A landscape with many peaks, sampled at points; each row gives a point and its height.
A climber steps from a point to the highest of its 3 nearest points, and stops where none of them is higher. Distance is the straight distance between rows; heights are no part of it.
nuno height 616: [ -7   3  -8   5  -2   7  -5  13  29 -12  14  14   5   6   9  -4 -15 -17
 -16 -16  20  -6  14  13   3   2   6  -4   5   9 -25  13 -11   1  -3  -8
  26  -8   8  -3 -18   0 -20 -11   6  28  -3   6]
Fazi height 569: [ -6   8   1  -3  -6 -32   4 -19   1  -6 -14   2  -6   2   6  -1  -3  -1
  20   6   7 -14 -10 -13  11   9 -14  12  -6   2  -9  13 -12  -1  -4   1
  -7  22  -1  10 -13 -23  -6 -26  -3  13  -6  -2]
kuve height 392: [ -3  -1  -6   6  -3  13  -7  12  17 -22   5   1  14  -6   4  -7  -2  -8
 -19  -4   6   2   7   8 -11  -4   4  -6  17  -6  -7  -6   0   1  -3  -6
  18 -12  14  -8 -10   9 -13   3  -1  21  -3   5]
Tul height 385: [ 11 -19  -2  -7   0   2   1 -11 -33  11   0 -11   7   1 -19   0  27  20
  20   4  -9 -13   1 -11   1  -2  -3   4 -14  -2  10  -8  10 -10  -5   5
 -36   4 -11   7  19  -8  19  10   0 -24   9 -13]
deg height 470: [ 20 -10   2   8  11  38   1   8 -12  12  19  -2  -9   4  -2  22   5  39
 -17   0 -27  24   8   0 -21 -12  11 -38  -8 -12  31 -30  40  -5 -11  21
 -11 -16   4  -9  38  40  28  31 -25 -49  24  10]
Fotev height 598: [-15  10  -3  -4   5 -10   3  14  25   0  -5   3  -8  -1   3  -9 -10 -27
  -5 -18  22 -17   3  10  12   4  -3   9   6  14 -21  22 -31   1   0 -10
  19   9  12   0 -30  -6 -37 -16  10  22  -7   7]
mus height 501: [ -6   5   1 -13 -12 -43  -7 -21 -10   0 -20   0  -8   4  10   4  -2   0
  26  16   9 -18 -14 -15  12   9 -16  33 -11   7  -8  17 -21  -5  -1  -3
 -21  24  -6   7 -17 -31  -4 -27   6  14 -13  -7]
divup height 553: [ -2   4   4  -6  -8 -33  -2 -19  -7  -3 -14   0 -10  -1   2   1   2   0
  26   8  -2 -13 -13 -15   7   6 -16  21 -11   4  -5  13  -7  -7  -5   0
 -17  23  -4  11  -5 -24  -4 -14   1  11  -6  -4]
zol height 644: [ -8   5  -4   8  -1 -17  12 -13   7  -8  -3   1  -2   3   4 -11   2  -3
  14   2   3 -12  -6  -4   4   1  -7   7  -7  -7  -6  13  -1  -3  -1  -5
   2  17  -1  12  -8 -14  -2  -9  -4  14  -2   4]
gipe height 391: [ 14  11  -6   2  18  40   4  10  -2   1  17   7   3  -5   7   2 -10  21
 -43  -1 -17  18  11  16 -18 -17   4 -21  10  -5   6 -40  35  -1   8   8
  27 -17  10  -8  19  38   9  12  -9 -27  14   7]
luto height 255: [  8  -9  -7  -3  -3  25  -4   0 -20   0   0  -2   1   1 -11   5   3  25
   2  17 -26  16   6  -4  -5   0  13   0   0   0  20 -20  25   2  -5  19
 -12  -7 -10  -6  19  21  18  21 -11 -28  12  -3]
Soka height 344: [  8 -19  -5  -4 -12  13  -5  -2 -31   3   1 -11   2   0 -20   7  18  30
  15   3 -21  11   5  -3 -10  -1   5   2  -7  -3  21 -19  20 -10  -3  15
 -28  -6 -10  -4  25  11  19  19  -5 -34  15  -9]
Fotof height 523: [ -2   1  -4  10  -5   9   3   2  11 -18   9  -3  13  -3   3 -10   5  -4
  -6   0  -1   0   8  10  -8   0   0   4   6 -13  -1  -5  -3  -2  -2 -12
  13  -6   9  -1  -7   1  -8   0  -4  16  -2   3]
bar height 684: [-14   5   0  -1   2 -20   8  10  19   2  -8   3  -7   5   3  -9 -12 -24
   1 -14  23 -18  -2  -2  13   2  -7   5   4   8 -18  19 -32  -1   6 -13
  17  13  11  -2 -27 -14 -31 -22   7  19  -5   2]
Lumu height 653: [  8 -11  16  -6 -16 -31   0 -19 -27  23 -12 -18 -14   3 -15  13  18  11
  36   4 -12 -16 -15 -30   9  -3 -17  13 -19 -11  11   8   3   0   8   2
 -50  13  -7  16  11 -35  32  -1  12 -22  -1 -30]
Mel height 599: [  4  -1   1  10   3  19  -6  11  -4 -11  10   4  11 -10   3  -1  -3   0
 -23   4 -10  14   9   4 -10   0   5 -11  14  -6   5 -20   7   1   7  -7
  21 -11   9 -10  -2  19   7   5  -9   2   0   6]
kore height 596: [ 17  -9   4   7  13  37   3   7  -9  10  20  -1  -9   1   1  17   5  31
 -17   2 -26  26   6   1 -20 -14  11 -35  -3 -10  30 -27  36  -7  -6  15
   0 -11   7  -7  32  42  20  31 -21 -39  19   8]
Zov height 423: [  9 -14  -7   0   3   3   0  -9 -27   6  12  -3   1   6 -10   1  20  11
  12  11 -10  -8   1 -12  -3   3   5   1  -9   1   2  -8  11 -11  -8   5
 -17  -3 -14   9   5  -2  20  10  -1 -14   6  -4]
lemi height 333: [  8  -5  -5   3  -2  27  -1   1 -15   1   6   1   6   1  -2   3  -1  19
  -5  20 -20   8  11  -4  -6   0   9  -3   1  -4  16 -19  22   2  -1  12
   3  -7 -12  -3  12  17  18  20 -14 -18   6  -2]
gupif height 530: [-14  24  -3 -12   9 -16  -4   2  42  -4 -16  11   6   2  18 -16 -13 -46
   0  -1  36 -19  -7   8  27  13  -4  23  12  30 -40  33 -38  20   8 -19
  22   6  -1   2 -38 -33 -42 -38  13  44 -29  12]
Kizi height 552: [-13  17  -5 -14   7 -19  -4   5  37  -6 -23   3   4   3  14 -16  -9 -43
   4   1  33 -19  -9   5  26   9  -2  26  13  28 -31  29 -39  14  11 -17
  11   5   6   2 -37 -33 -47 -35  14  36 -26   5]
fotu height 110: [ 12 -10   6  -1  -2 -22   2 -12 -27  16  -2 -10  -4   1 -17   5  18   5
  28   4  -9 -13  -9 -22   2   2 -12   5 -10  -1  -1   2   5  -9  -4   0
 -36   8  -9  16  10 -23  18   2   6 -19   8 -14]
Kofil height 597: [ 12  -3   0   1   6  34   1   3 -10   2   8  -4  -4  -4  -3  12  -3  29
 -10  10 -31  22   5   1 -13  -4  11 -18   3  -8  27 -23  32  -1  -1  22
   0  -6  -1  -4  26  32  16  30 -13 -38  15   5]
tik height 163: [  5  24  -8   0  26  40   4  19  32  -8   9  16  15  -3  17 -11 -28 -15
 -58  -6  22  28  15  30 -15 -12  11 -30   7   4 -10 -23   2  20   4   8
  68 -26  10 -18  13  41 -22  11  -5  23  -2  16]
luziv height 261: [-10   1 -10   3  -1  -1   1   8  21 -16  11   6   6   5   8  -5  -9 -10
  -9 -13  17 -11   8   2  -2  -3  -2   1   7   1 -19   6 -12  -6   0  -8
  19  -7  10   2 -17  -6 -18 -14   3  21  -1   3]
bim height 187: [  3  22   1  10  32  36   5  24  36 -10   7  29  20   0  27 -11 -32 -27
 -57  -7  28  29  15  31  -6  -5  14 -25  12   9 -18  -6 -14  12   3  -4
  64 -27  10 -13   7  27 -25   7  -2  28  -4  17]
Noz height 628: [  7  -6  12  -6  -8 -33  -5 -13 -16   9  -6  -9 -14  -7  -9   6  13  -3
  36   1  -5  -8 -18 -22   1   2 -19  22  -8   4   4  14  -3  -9  -1   2
 -30  17  -1  16   3 -31  10  -4  11  -5   0 -12]
zus height 444: [ 21 -16  -4   5   7  31  -2   3 -31   4   6  -3   0   1 -15  22  19  52
 -14  -3 -28  25  12   1 -21 -11  -6 -42  -8 -25  33 -39  47  -9 -13  26
 -37 -14   6  -3  44  31  44  26 -22 -60  30   5]
Gesep height 363: [-15   5   6  -4 -16 -41   3  -9   4   1 -20   0 -10   2   8   1  -6 -17
  23   6  24 -16 -20  -9  21   6  -6  24  -4   5 -12  28 -39   1   3 -14
 -10  22 -10  -6 -25 -28 -12 -34   2  24 -21  -4]
tiku height 219: [ -2  19   1  12  22  31   5  23  39 -11   7  26  21   1  25  -7 -37 -27
 -45  -4  24  26  15  30  -1  -2  16 -25  14   9 -18   1 -16  15   3  -7
  55 -22   6 -11   0  24 -27   9  -1  32 -10  15]
lobug height 316: [-12 -19  20 -18 -30 -46  -8 -33 -34  22 -16 -21 -16  11 -11  18  28  22
  47  11 -15 -24 -27 -28  15  -7 -14  26 -27 -11  21  19   6 -13   5   4
 -80  22 -15  21  -1 -41  47  -5  13 -26   2 -30]
fof height 159: [ -1  12  -4   6  12  22  -4  16  34 -14   6  21  15   0  18  -3 -26 -17
 -38 -10  20  15  10  23  -1   2  13 -20   9   8 -20   2  -4  11  -6   1
  38 -18   3 -11  -7  11 -20   0   4  32 -10   9]
Vikit height 588: [ -6   8  -1   1  -1 -24  12 -18   8  -4 -11   0  -3   1   7  -7  -3  -1
  13   3   6 -19  -5 -10   7   5  -9  10  -7  -4 -12  10 -10  -2  -2  -3
  -2  21  -2  12  -8 -17  -7 -17  -4  15  -2   1]
sef height 384: [ 11   6   0   7  12  29  -1   9  -9   2  10   8   7  -7   6   1 -12  11
 -30   5 -19  18   9   5  -9  -7   6 -14  14 -10   8 -29  22   5   9   2
  22 -14   3  -6   5  26  13  10 -10 -17   9   1]
vime height 240: [  0  14   0   0  15  25  -2  15   8 -12   8  10   5  -3   5  -3 -11   2
 -54  -8   1  24   3  24 -14  -6  16 -31   9   3  -5 -23  14   7   0   7
  44 -18  15 -18   2  42  -6  12   1   0   0  18]
popu height 84: [ -2  17  -6   3  22  29   3  14  25 -15   5  14  15   0  20 -12 -19 -11
 -53  -7  17  26  10  28 -10  -8  15 -27   8  -1  -9 -16   6  17  -5   9
  57 -25  11 -17   7  34 -16  13   0  23  -2  17]
romev height 590: [-18  14  -7 -11   6 -17   2   8  32   1 -15   3  -3  -2   0 -14  -8 -34
  -2 -12  25 -20  -6   8  17   4   0  15   7  19 -22  25 -31   6   2 -13
  19  12   9   0 -28 -11 -42 -20  11  25 -12   9]
mag height 615: [  7 -11  -3  11   3   5   1  -7 -16   2  15  -2   1   3  -4   2  14   2
  12  11  -8   2   2  -5  -5   6   5   2  -5   2   5  -1   5  -4  -5  -3
  -4  -1 -13   6   4   1  17   3  -8  -2   1   7]
sudo height 357: [-18   7  -3  -9 -12 -28   5  -5  29  -3 -27  -3  -2   2   8 -14  -4 -37
  20   3  37 -22 -19   4  24   3  -5  33   8  15 -19  32 -48   8  13 -16
  -6  19   2  -4 -29 -39 -32 -35  16  39 -27  -4]
nizi height 121: [ -1  18  -2   8  19  28   1  20  34 -16   4  20  13  -1  20  -7 -31 -21
 -40  -8  23  20   9  25  -3  -2  12 -23  12   5 -21  -3  -8  15  -3   0
  45 -22   3 -12  -1  15 -19   5   1  32  -6  12]
guzug height 483: [ -9  11  -7   6  -1   8  -1  21  37  -5   9  18   1  -1  10  -8 -21 -27
 -21 -11  23  -2  15  26   6   9  13  -4   5  12 -23  18 -17   6  -5 -14
  39  -9   6  -5 -21   2 -32  -2   8  40 -13  13]
Giv height 331: [ -9 -15  17 -14 -27 -43  -7 -28 -31  26 -16 -18 -18  13 -13  14  17   7
  43   5 -11 -17 -22 -31  14  -6 -13  26 -21 -13  20  23   0  -7  11   3
 -63  17 -17  15   1 -44  41  -5  13 -18  -2 -30]
feker height 465: [  7  -7   0   8   4  19   0   4 -16  -1  11   0   6   0  -2   0   0   9
  -6  14 -14   6  11  -2  -8   2  12  -3   4  -7  10 -15  10   3   1  -4
   5  -4 -11  -4  -2  10  19   9 -15  -5   1   3]
Ninem height 388: [ 11 -14  -1  -2 -12  21  -7   4 -28   5   7  -9  -5   0 -17  12   7  31
   7  -1 -26  20   4  -3 -14   1   9 -12   0  -7  28 -21  26  -6  -4  19
 -26  -9  -8  -8  27  22  19  24 -11 -43  18  -2]
zaso height 325: [ -5 -17  17 -10 -24 -44  -2 -26 -29  22 -20 -20 -15   5 -10  14  12  -1
  45   1  -8 -13 -21 -26  14  -5 -14  33 -21 -10  16  22 -11  -7  10  -2
 -49  16 -14  15   1 -44  30  -6  17 -13  -2 -23]
mupi height 502: [-11   8   1   3  -2 -31   9  -5   7  -1 -15   2 -10   3   6  -4 -13 -14
   8  -6  19 -19  -4 -11  13   5  -6  12   4   1 -14  14 -29   1   4 -11
   4  18   4   0 -20 -21 -14 -29   0  18  -6  -1]
tibe height 399: [  6  -3  -1   7   2  26  -2   9 -15  -3   7   3   9  -1  -1   1  -5  13
 -12  15 -16   8  14  -2  -6  -1  11  -4   5 -10  10 -20  17   8   3   7
   9  -9  -8  -6   6  19  18   9 -16 -15   2  -2]
sepe height 291: [ -5   6  -5   5   9  22  -5  12  22 -21   1  12  16  -4  16  -7 -15  -8
 -37  -3  13  15   4  18  -8  -4  11 -17  18   4 -15  -8   8  13  -7   6
  30 -22   7 -17  -4  22 -19   9   0  23  -6   7]
bube height 129: [ -3  11  -6   1  17  22  -5   8  20 -15   0  11   9  -4  12 -10 -14 -11
 -50  -5  10  22   3  26  -9  -8  16 -25  14   3 -10 -16  10  15  -6   8
  45 -21   9 -17   0  33 -15  14   0  19  -5  15]
dod height 457: [ 19 -12   0  -1  -8  16  -6   8 -29   9   9  -4  -8   1 -19  19  10  36
   3  -1 -28  19   7  -7 -17  -2   6 -26   3 -12  31 -27  28  -7  -3  23
 -31 -17  -7  -8  32  23  29  25 -14 -51  21  -6]
gel height 575: [ -1  -6   9 -11 -11 -41  -7 -15 -19   2 -17 -11 -11  -6  -5   6   7   3
  38   5  -6 -12 -18 -21   5   3 -19  33 -12   6   8  17 -10  -9   1  -4
 -30  18  -1  17  -3 -31   4  -8  17  -2  -3 -11]
Zuk height 3: [-10   3  -9   9   0 -13  10  -2  16 -10   0   1   3   4   5 -10  -4  -6
   5  -9  16 -18   4  -2   5   2  -9   7   2  -6 -13  10 -10  -5   2  -6
  12   7   5   7 -14 -12 -16 -19  -2  15   6   1]
Kof height 541: [  2  -1   8 -17 -16 -42 -10 -22 -15   2 -23 -12  -9   0   3   5   2   3
  34  15   3 -16 -17 -17   9   8 -17  39 -14   3   0  16 -18 -10  -1  -4
 -28  22  -3  15 -10 -36   0 -16  13   6  -9 -12]
Fogu height 518: [  5  -8  14  -7 -16 -37  -4 -14 -21  18 -10 -13 -14  -3 -14  12  15  -1
  39   3 -10  -9 -17 -30   5   0 -18  25 -14  -4  12  11  -7  -9   4   0
 -38  14  -9  18   6 -40  20  -5  14 -14   0 -21]
gunuv height 542: [  4  -9  -2  11  -2  13  -4  -1 -15   1  11   1   5   0  -2   0   9   4
   3  11 -12   3   5  -6  -4   5   8  -1  -5  -3  10  -7   6   1  -1  -4
   2  -6  -9  -3   2   4  18   5  -7  -4   3   2]
galag height 393: [  2 -13  16  -8 -22 -37  -1 -21 -24  24 -16 -19 -17   8 -15  14  19   5
  41   2 -11 -18 -18 -30  12  -5 -17  22 -17 -11  16  13   2  -7   8   4
 -51  12 -12  18   7 -39  35  -5  16 -19  -1 -29]
kig height 469: [-10   5   5  -8 -13 -42  -1 -16  -3  -1 -18   5 -10   2   9   5  -6  -9
  21   8  12 -21 -14 -12  14   8 -10  25 -10   4 -10  17 -25   2   1  -9
 -16  23  -9   2 -21 -30  -4 -32   5  20 -16  -2]
gup height 549: [ -2 -10  13 -13 -19 -46 -10 -20 -23  10 -19 -18  -8  -4  -6   9   8  -3
  41   8  -5 -11 -17 -23   8   0 -19  39 -16   3  14  18 -15 -12   6  -5
 -36  17  -5  12   0 -39  11  -9  23  -7  -4 -15]
zukep height 310: [  2  22  -1  13  10  20   6  24  49  -8  10  26  13  -5  16  -8 -33 -32
 -35  -6  20  17  13  35   0   5  20 -13  18  10 -16  12 -18  10   1 -15
  53 -18   9  -8  -7  15 -34   8   3  40 -17  14]
Tel height 623: [ 21 -11   0   3   1  24  -1   5 -31   9   9  -1  -3   3 -15  25  11  42
 -10   0 -27  20   8  -6 -16  -5   0 -34  -4 -15  31 -33  38  -8  -8  25
 -32 -17   3  -6  34  26  37  25 -19 -57  24   0]
Vam height 532: [ -1   1   6   2   0 -21   4 -16  -8  -3  -4  -4  -9  -3  -5  -2   9  -1
  21   6  -4  -5 -14 -10   1   7 -11   7  -5   2  -2  13   2  -6  -5  -2
 -12  20  -1  14  -3 -15  -1  -4  -1   6  -1   2]
Gugis height 109: [ -2   8  -6   5   6  19  -7  18  32 -14   8  19  10   1  19  -4 -25 -20
 -26 -12  18   9  15  20  -2   5  11 -15  13  11 -24   8  -7   9  -8  -5
  32 -18   5 -10 -12   7 -22  -1   6  32  -7   9]
vor height 458: [ -4  20  -7   7   0   9   7  18  46  -4   8  19   6   0  12  -7 -29 -33
 -21  -9  21   5  15  31   5  13  14  -2   5  14 -20  22 -18  10  -4 -14
  50 -15   6  -7 -19  10 -40   1   6  43 -15  16]
Rul height 711: [ -9   8  -9   0   0  -2  -3  14  31  -6  10  11  -1   4   8  -8 -15 -27
 -15 -17  21  -6  12  14   2   6   6  -2   3  12 -20  18 -20  -2  -4 -10
  32  -4   7  -2 -24   3 -31 -10  12  28  -6   8]
pasom height 111: [  0 -20  15  -4 -17 -23   1 -24 -29  14 -13 -23 -10   1 -23   7  28  28
  44   6 -17 -12 -16 -23  11  -7 -17   9 -23 -14  13   3  14   1   1   3
 -64  20 -13  13  20 -28  38  -1   7 -27   1 -32]
mip height 565: [-12  23 -11   2  -2   2   5  11  48  -7   2  11   1  -3  10 -11 -18 -35
 -17  -8  25  -6  10  28   9  12  14   6   2  19 -22  23 -21  11  -4 -11
  47  -9   5   0 -23   4 -45  -5   6  41 -15  15]
pedad height 611: [-18  17  -5 -11   3 -18   1   8  32  -1 -24   1  -2  -1   5 -16  -6 -35
   5 -10  25 -22  -8   5  20   4  -4  19   9  20 -22  24 -36   8   6 -12
  13  11   8  -2 -33 -19 -42 -23  12  33 -16   6]
sefa height 459: [ 11   5  -3   4  12  35   5   5  -6   5   8   1   3  -3   5   4  -9  24
 -15  13 -29  17  11   1 -12  -7   9 -16   7 -11  18 -24  32   4   7  13
  10  -8   2  -2  18  30  12  18 -14 -27  13   0]
dudev height 425: [ 10 -15  -2  -2   2  -6   1 -10 -27   8   7  -7   0   3 -13   5  21   7
  18   8  -5 -14  -2 -16   1   1  -4   2 -11   4  -1  -1   7 -11  -7  -3
 -25  -1 -12  12   9 -11  17   7  -2 -20   7  -9]
zoku height 595: [-15  22 -14  -6   3  -3   3  11  46   2  -3   7   1   0  11 -12 -13 -36
 -12 -13  24 -11   7  23  11  11   6  12  -1  21 -23  27 -23   7   0 -12
  44  -1   2   2 -28   0 -47 -14   6  37 -13  15]
posi height 513: [ -5  -3  -6  10  -1  -5   8 -11   5  -9   6  -4  -3  -3   0  -8  11  -3
  11   0  -3  -5  -3   2   0   2  -6   5  -4  -9   0   9  -2  -7  -3  -8
   1   9  -1   8  -3  -6  -4  -1  -7  14   2   5]
Nanu height 308: [  8  12  -3   3  15  33  -1  17   2 -11  20  10   3  -3   5   0 -14  11
 -49  -8  -2  23   4  24 -20  -4  11 -33  10   4  -3 -31  25   2   0   4
  45 -15  15 -14   7  43   4   8   2 -10   5  19]
Kiko height 170: [-11  -2  -9   9   0   3   5  -1  19 -14   6  -2  11   3   5 -12   1  -4
   0  -4   8 -10   4   4  -3  -1  -6   3   0  -9  -8   6  -6  -3  -2  -6
  11   0  11   6  -6  -4 -13  -4  -2  16   1   0]
Vepa height 522: [  2   7   4   5  11  20  -4  12  -5 -13  11   8   8 -10   1  -2  -8   1
 -41  -3  -7  21   6  12 -11  -6   6 -20  18  -1   1 -22  14   2   6  -2
  29 -14  10 -14   0  28   3   8  -2  -5   4  11]
fes height 429: [-15  11   5   0  -5 -30   7   1  19   0 -20  -3  -6   0   4  -7 -11 -27
  14  -7  29 -16 -14  -4  19   2  -5  18   8  12 -13  23 -42   5  10 -16
   2  18   4  -7 -28 -24 -26 -28   9  28 -17   2]
tada height 420: [ 14   5  -1   2  14  38   5   7  -3   5  12   3   6  -6   6   2  -8  21
 -27   7 -22  21  13  10 -13 -13   4 -17  10 -10  13 -32  29   0   7  14
  19 -13   6  -4  18  36  10  13 -10 -28  16   3]
nefam height 756: [ 12  -5   5   4  10  35   0   6  -8  10  12  -4  -5  -1  -2  11   2  28
 -10   7 -28  24   7   1 -17  -9   9 -25   2 -10  28 -25  36  -2  -3  18
  -2  -7   0  -5  29  37  17  31 -15 -37  21   5]
Fil height 472: [ 13  -7   2   1  -4  27  -1   6 -18   4   9  -3  -6   0 -14  17   3  32
   2   4 -27  24   7  -7 -14  -5   9 -19   3  -5  28 -23  31  -5  -3  25
 -14  -9  -1  -7  25  28  20  29 -14 -42  16   5]
divi height 283: [  2 -24   7  -2  -5  -4   5 -16 -40  11  -9 -21   1   1 -20  -1  31  31
  32  -5 -18  -3  -1 -12   2  -3  -6   5 -13 -13  22  -8  11  -4  -5   6
 -49   9 -11   7  27  -2  27  14   2 -37  13 -26]
Tefab height 600: [-16   9  -5  -3   2  -9  -3  17  29  -1   2  10  -2   2   3 -10 -11 -27
  -7 -14  22 -16   9  10   6   7   2   5   4  14 -20  24 -26  -1  -2 -10
  28   2  12  -2 -26  -2 -36 -16  12  24  -3   8]
Vot height 451: [  8 -15  -1   4   7  -3   0 -11 -23   4  11  -4  -2   2 -11   2  21   2
  18   8  -5  -7  -4 -13  -1   3  -3   0  -9   6  -1   2   6 -11  -8  -2
 -18   0 -10  12   6 -11  16   6   0 -13   4  -2]
tebag height 372: [ -3   3  -9   4   0  15  -6  12  20 -23   8   7  14  -1  10  -7  -8 -10
 -22  -5  10   1  10  11  -5  -3   3  -8  16   0 -18  -6   2   1  -6   1
  21 -19  11  -6  -9   5 -19   1   0  23  -5   5]
Babi height 352: [ 12 -25   0  -4 -13   6  -6  -2 -45  12   6 -13  -7  -1 -22  12  18  38
  20  -6 -31   9   8  -5 -10  -1   2  -7  -3 -21  34 -22  20  -3   3  13
 -43 -14  -9  -4  31  15  33  16  -6 -47  21 -11]
nozu height 544: [-11  11   4   2  -6 -33   9 -12   6  -3 -17   4  -8   4   9  -3  -8  -5
  17   3  13 -16  -9 -12  12   5 -11  15  -3   4 -14  16 -25   2   3  -7
  -5  23  -5   1 -17 -24  -8 -30  -2  19  -8  -3]
diz height 298: [ -8 -18  18 -12 -27 -35  -5 -30 -27  20 -12 -20 -14   8 -14  15  28  25
  45   9 -15 -20 -21 -29  16  -8 -13  14 -26 -13  17  12  14  -6   3   6
 -72  23 -10  17  10 -36  46  -5  11 -24  -2 -33]
piram height 620: [-17  12 -10  -5   0  -6  -2  12  35   0   2   9  -2   2   3 -10  -9 -30
 -14 -16  25 -11   8  20   9   9   3   2   1  19 -24  26 -22   1   0 -12
  35   3  10  -2 -26   0 -40  -9  11  31  -9  13]
giga height 754: [ -1  -7  -1  14   1  13   2   6   0  -8  15  -3  10  -9   3  -8   4  -4
  -5   3  -6   2   4   5 -12   2   2   1   6 -10   5 -10   1   0   1 -12
  11  -3   4  -3  -3   5   3   3  -6  13  -2   7]
konu height 360: [ -5   6  -4   0   6  18  -9  11  11 -21   3   5  14  -7   7  -8 -10  -7
 -33  -4   2  14   4  16 -12  -2  10 -16  19  -1  -9 -11   6   5  -4   0
  25 -16  12 -12  -7  21 -12   8  -3  19  -5  10]
Rur height 727: [-11  14   0 -14   0 -25  -9   6  43  -4 -13  13   7   6  17 -17 -15 -51
   8   2  40 -19 -11   3  28  10  -1  32  13  26 -35  38 -47  15  14 -24
  11   8   2   8 -39 -45 -40 -41  22  45 -31   8]
Gat height 406: [  0   7  -2   2  13  20  -8  13   8 -17   2   9  10  -8   8  -9  -6  -5
 -39  -4   1  20   0  17 -10  -2  12 -18  17   1  -4 -19  11   6  -3   0
  33 -16  13 -17   0  29  -9   9   0   7  -4  12]
vova height 383: [ 19 -10   3   5   8  32   0   8 -19  11  14  -5 -10   3  -7  22   8  35
 -11  -4 -25  25   4  -5 -19  -7   7 -34  -4  -7  32 -26  40  -4 -10  23
 -19 -11   3  -7  33  32  27  31 -20 -51  24   5]
Tak height 548: [ -3  -3   1  10   1  -9   6 -12  -3  -5   8  -4  -3  -2  -1  -9  10  -3
  16   5  -3  -4  -4  -4  -5   2  -4   5  -4  -6  -1  10   0  -9  -3  -6
  -1  18  -3   9  -3  -7   3   2  -3   7   1   8]
rifin height 450: [-16   8   5  -1  -8 -34   7  -1  15   3 -21   0  -9   0   4  -5 -10 -22
  19  -2  24 -17 -14 -11  18   5  -6  19   1   4 -11  23 -43   4   7 -14
  -1  20  -1  -7 -27 -24 -18 -27   3  28 -14   0]
dem height 407: [ 16   6  -5   4  17  43   5   7   0   7  18   0   1  -8   6   6  -3  22
 -28   2 -26  21  14  14 -21 -16   2 -19   6 -14  17 -36  38  -2   6  13
  17  -9  11  -7  27  42  11  23 -13 -27  16   6]
bini height 268: [  8 -11  -6  -2  -6  21  -4  -7 -22   1   4  -3   5   4  -8   3   8  19
  10  15 -20   1  10  -4  -7   2  10   2  -9  -2  13 -18  17  -3  -7  11
 -10  -4 -15  -1  12  10  20  17  -8 -17   7  -3]
Ruti height 577: [ -1  -8  -2  12   0   3   2  -1  -7  -7  13  -4   3  -4  -3  -5  13  -5
   7   4  -8  -2   0   0  -5   3   4   1   0  -7   7   1  -1  -4   0 -10
   8   1  -4   2  -1   3   5   5  -8  10  -1   9]
ref height 587: [-19  20  -7 -14  10 -15   3   7  36  -1 -19   2   2   1   9 -13  -8 -37
  -4  -9  31 -19  -3   6  19  11  -2  18   7  24 -31  29 -31  12   3 -13
  22   6   4   0 -34 -16 -46 -26  10  31 -17  11]
Labo height 359: [ 10   8  -1   1  16  33   1  13  -4  -4  19  11   9  -5   7   0 -14  14
 -46  -3 -14  20   8  17 -16  -9   4 -22  10  -2  -1 -32  25  -2   7   5
  31 -16  12 -13  10  40   9   4  -6 -18  12   9]
gofid height 243: [  7 -16   6  -5  -2 -12   5 -11 -31  16  -5 -16   2   2 -17   3  26  17
  29   1 -12 -17  -7 -20   8  -3 -12   4 -14  -8   2  -3  11  -8  -4   4
 -45  10  -6  19  20 -19  25   9   3 -28   7 -22]
nesut height 589: [-16   8   3   0 -13 -32   5  -4  11   2 -22  -4  -8   0   4  -4  -4 -25
  22  -1  28 -15 -20  -5  18   4  -8  25   6   6 -11  28 -46   4  10 -17
  -7  23  -3 -10 -25 -29 -21 -30   6  32 -20  -4]
keti height 356: [  3 -24  -3  -4  -4   3  -2 -11 -36  11  -1 -16   7  -1 -20   1  30  29
  24  -2 -14  -1   4  -9   0  -2  -2   4 -11  -5  18 -12  12 -10  -1  11
 -38   3 -12   3  27   1  21  15   0 -29  15 -18]
vika height 390: [ 19 -16  -2  -4 -11  12  -6   2 -40  10   8  -8  -5   3 -21  21  14  43
   8  -7 -30  16  13  -4 -18  -1  -1 -23   0 -25  31 -28  26  -4   0  22
 -47 -19  -1  -2  35  20  38  16 -16 -54  21  -8]
Lugum height 332: [  5 -28   0  -2 -14   3  -5  -3 -43  10   5 -17  -4   1 -23   7  20  35
  26 -11 -24   9   5  -4  -8  -6   0  -2  -8 -14  29 -18  17  -4   0  10
 -39 -10 -12  -4  30  12  28  16  -3 -42  20 -16]
bosup height 493: [  6  -7   4   3   4 -16   2 -15 -19   2   8  -4  -9  -2 -10   4  16  -1
  27   5  -6  -8 -12 -18  -3   5 -11   8  -8   8   2   9   3 -12  -4  -1
 -18  12  -8  13   1 -15   8   2   1  -7   3  -2]
vuvu height 175: [  8 -12  12  -6 -11 -21   4 -15 -24  22 -10 -17  -5   5 -18   8  24  15
  32   3 -13 -16 -12 -26   9  -4 -17  10 -13 -13   5   4   6  -1   0   1
 -51  14  -9  19  17 -29  31   3   7 -26   2 -26]
lopob height 543: [ 1 -7  2  9 -1 -6  5 -9 -9 -3 10 -4 -4 -1 -7 -4 18  0 16  5 -4 -4 -3 -7
 -5  2 -3  0 -4 -2  6  9  4 -5 -4 -6 -2  8 -6  5 -1 -4  8  3 -2  4  0  9]

Two climbers start at each pair of points below. Name the first point that both come to, or write -.
fof / tebag -> giga
Vam / nozu -> Fazi
konu / Nanu -> Vepa

Where does a climber stop that starts at each point below?
nizi -> Rul
dem -> nefam
popu -> Rul
bube -> giga

Call two points neighbours if one is among the 3 nearest of the other. Go from one point of each pair to the other, from neighbour to neighbour, staying as high as possible. Name the lowest point that can't be avoided.
nefam / Noz -> sef
zol / mag -> lopob
giga / mag -> Ruti
Rul / Rur -> Kizi
Lumu / Noz -> Fogu
pedad / bar -> romev
Tel / nefam -> zus
nesut / Lumu -> rifin
mag / Noz -> mus
